A landscape with many valleys, sampled at points; each row gives a point and its height.
A ball rolls from a point to whichever of its 4 nearest points has the largest drop for the distance, and stops where none of them is lower. Distance is the straight distance between rows; heights are no part of it.
z_284 height 6.5: [136 106 115 133 138 119 131 138  92 131 117  88 141  92 115 138]
z_214 height 32.1: [162 138 156  74 125 148 125 114  85 157 113 134 135 104 144 144]
z_870 height 33.0: [ 88 102  76 162 129 106 124 168 116  94 151  68 114 199  71 122]
z_321 height 42.8: [ 74 162 144 166 137 129 113 145 169 119 134 180 135 177 161  97]
z_308 height 38.1: [ 86 138 150 135 122 144 110  93 196 147 124 185  99 144 173 142]
z_882 height 37.9: [123 126 163 116 111 161 123  66 193 159 131 189  68 111 164 160]
z_533 height 57.0: [116 166 140 129 146 137 107 149 122 113 139 163 142 156 153 102]
z_982 height 47.0: [113  88  73 182 124  90 150 149 140  98 138  61 118 148  81 125]
z_229 height 81.0: [147 125 126 104 147 116 119 197  57  98 132 110 164 153 114 105]
z_359 height 19.0: [185 147 198  39  98 156 149 105  93 157 115 164  94  99 154 141]
z_624 height 57.9: [134 174 155 111 142 140 123 132 124 129 127 197 147 152 150 105]
z_299 height 65.1: [156 164 151  97 154 130 125 159  80 124 129 170 168 145 137  92]
z_102 height 36.3: [155 107 115 118 121 121 139 120  94 148 103 101 147  70 114 150]
z_463 height 45.2: [106 153 135 128 147 143 107 131 125 129 137 125 133 140 145 118]
z_644 height 51.8: [101 108 103 150 143 112 125 154 114 109 140  68 120 151 100 122]
z_207 height 62.6: [107  92  69 133 121  97 132 187  76  82 133  74 130 155  80 132]
z_531 height 23.5: [149 150 160  75 118 152 123 103 115 150 122 156 118 115 153 143]
z_350 height 56.9: [ 88 139 120 147 145 132 109 159 129 101 149 108 121 169 117 113]
z_232 height 4.9: [147 116 117 140 132 132 139  94 138 161 125  99 130  86 133 145]
z_394 height 24.2: [178 165 172  64 118 153 129 116  99 142 125 194 137 135 155 121]
z_975 height 65.0: [150 146 140  99 144 129 116 175  70 116 125 126 167 137 136 106]
z_878 height 68.2: [139 161 167 104 114 140 128 114 141 139 123 229 120 149 177 124]
z_554 height 11.4: [148 126 165  94 108 160 134  70 156 164 135 159  72  94 150 160]
z_153 height 36.0: [165 122 146  94 117 142 140  81 113 170 115 120 115  87 136 152]
z_376 height 13.8: [ 92 158 145 130 125 149 104 111 167 136 131 177 112 146 165 128]
z_596 height 77.1: [140 174 150 105 173 121 140 144  73 136 119 251 156 149 111  90]
z_939 height 28.9: [103 104  96 193 143 106 142 119 179 118 150  66 119 143  86 118]
z_36 height 32.4: [ 55 158 136 175 131 127 106 137 190 110 136 157 121 178 136 108]
z_830 height 40.0: [140 104 111 113 130 115 125 162  69 116 111  95 159  92 109 142]
z_930 height 49.4: [111 125 116 137 144 121 117 162 101 111 133  92 127 141 119 121]
z_769 height 67.7: [123  88  78 148 127  98 141 166  95  95 125  78 140 120  86 135]
z_825 height 31.8: [ 71 139 128 168 147 139 106 106 184 128 141 122 111 149 123 121]
z_464 height 25.8: [141 123 136 126 130 146 137  66 167 171 130 135  97 100 140 148]
z_820 height 26.8: [144 142 188  88 101 160 125  91 156 150 130 205  82 120 173 149]
z_937 height 60.6: [142  85  83 111 119 105 127 188  61  85 114  91 159  98  82 139]
z_117 height 4.5: [ 65 116 109 185 139 123 113 135 170 103 160  82 103 190  83 112]
z_800 height 19.2: [ 47 132 126 187 137 130 101 131 189 108 144 115 104 181 107 111]
z_430 height 31.5: [129 132 130 121 137 143 120  93 131 157 127 118 117 108 142 146]
z_84 height 41.3: [175 104 111 141 109 115 156 108 128 143 106  91 149  64 128 143]
z_248 height 6.6: [ 77  96  88 194 124 104 130 133 165 106 162  63 107 201  59 115]
z_429 height 31.9: [ 97 140 125 146 145 144 115 103 162 141 135 121 116 127 137 126]
z_847 height 42.4: [138 102  98 168 137 113 149 115 143 133 128  80 135  97 116 130]
z_584 height 62.0: [ 87 154 156 160 125 116 123 125 187 145 111 226 124 180 188 112]
z_45 height 43.3: [140 139 143  97 140 144 116 138  91 141 121 121 143 118 146 128]
z_474 height 32.5: [142 116 115 154 138 128 145  78 176 159 131 101 118  99 134 139]
z_510 height 77.7: [151  94  95 182  96  94 150 119 210 112 127  35 155 101 139 124]
z_679 height 60.7: [140  87  80 172 121  95 154 139 137 108 127  70 142 107  97 127]
z_509 height 64.5: [126 103  97 121 133 108 124 183  73  97 121  82 144 132  98 131]
z_415 height 39.7: [170 122 146  75 109 133 135 117  66 157  94 117 144  73 128 151]
z_414 height 37.7: [178 174 170  78 134 137 135 133  89 138 123 210 149 143 144 107]
z_176 height 4.0: [116 129 130 140 133 146 127  70 183 164 136 140 104 111 141 144]
z_202 height 39.2: [118 142 166 112 106 155 114  91 173 148 124 200  89 130 174 147]
z_87 height 88.3: [180  98  90 128 101 105 151 133  97 100 106  99 174  40  91 143]
z_626 height 2.5: [129 123 103 107 138 106 127 211  62  81 137  98 156 183 100 104]
z_888 height 80.0: [178  88  79 155  92  97 157 138 144  84 122  72 176  61 109 133]
z_736 height 12.7: [172 155 190  58 105 158 135 105 110 146 126 188 102 117 162 137]

Call two points neighbours if one is among the 4 nearest of the other. Go from one point of each pair to the other, from neighbour to neighbour, staying as low as possible. Name the highest point that can't be avoided.
z_176, z_554 => z_464
z_117, z_176 => z_429
z_232, z_736 => z_430

For each start below, name the point where the ball stops.
z_299 => z_736
z_45 => z_736
z_679 => z_232
z_509 => z_284
z_888 => z_232
z_624 => z_736
z_510 => z_117
z_463 => z_176
z_207 => z_117
z_214 => z_736
z_87 => z_284
z_937 => z_284
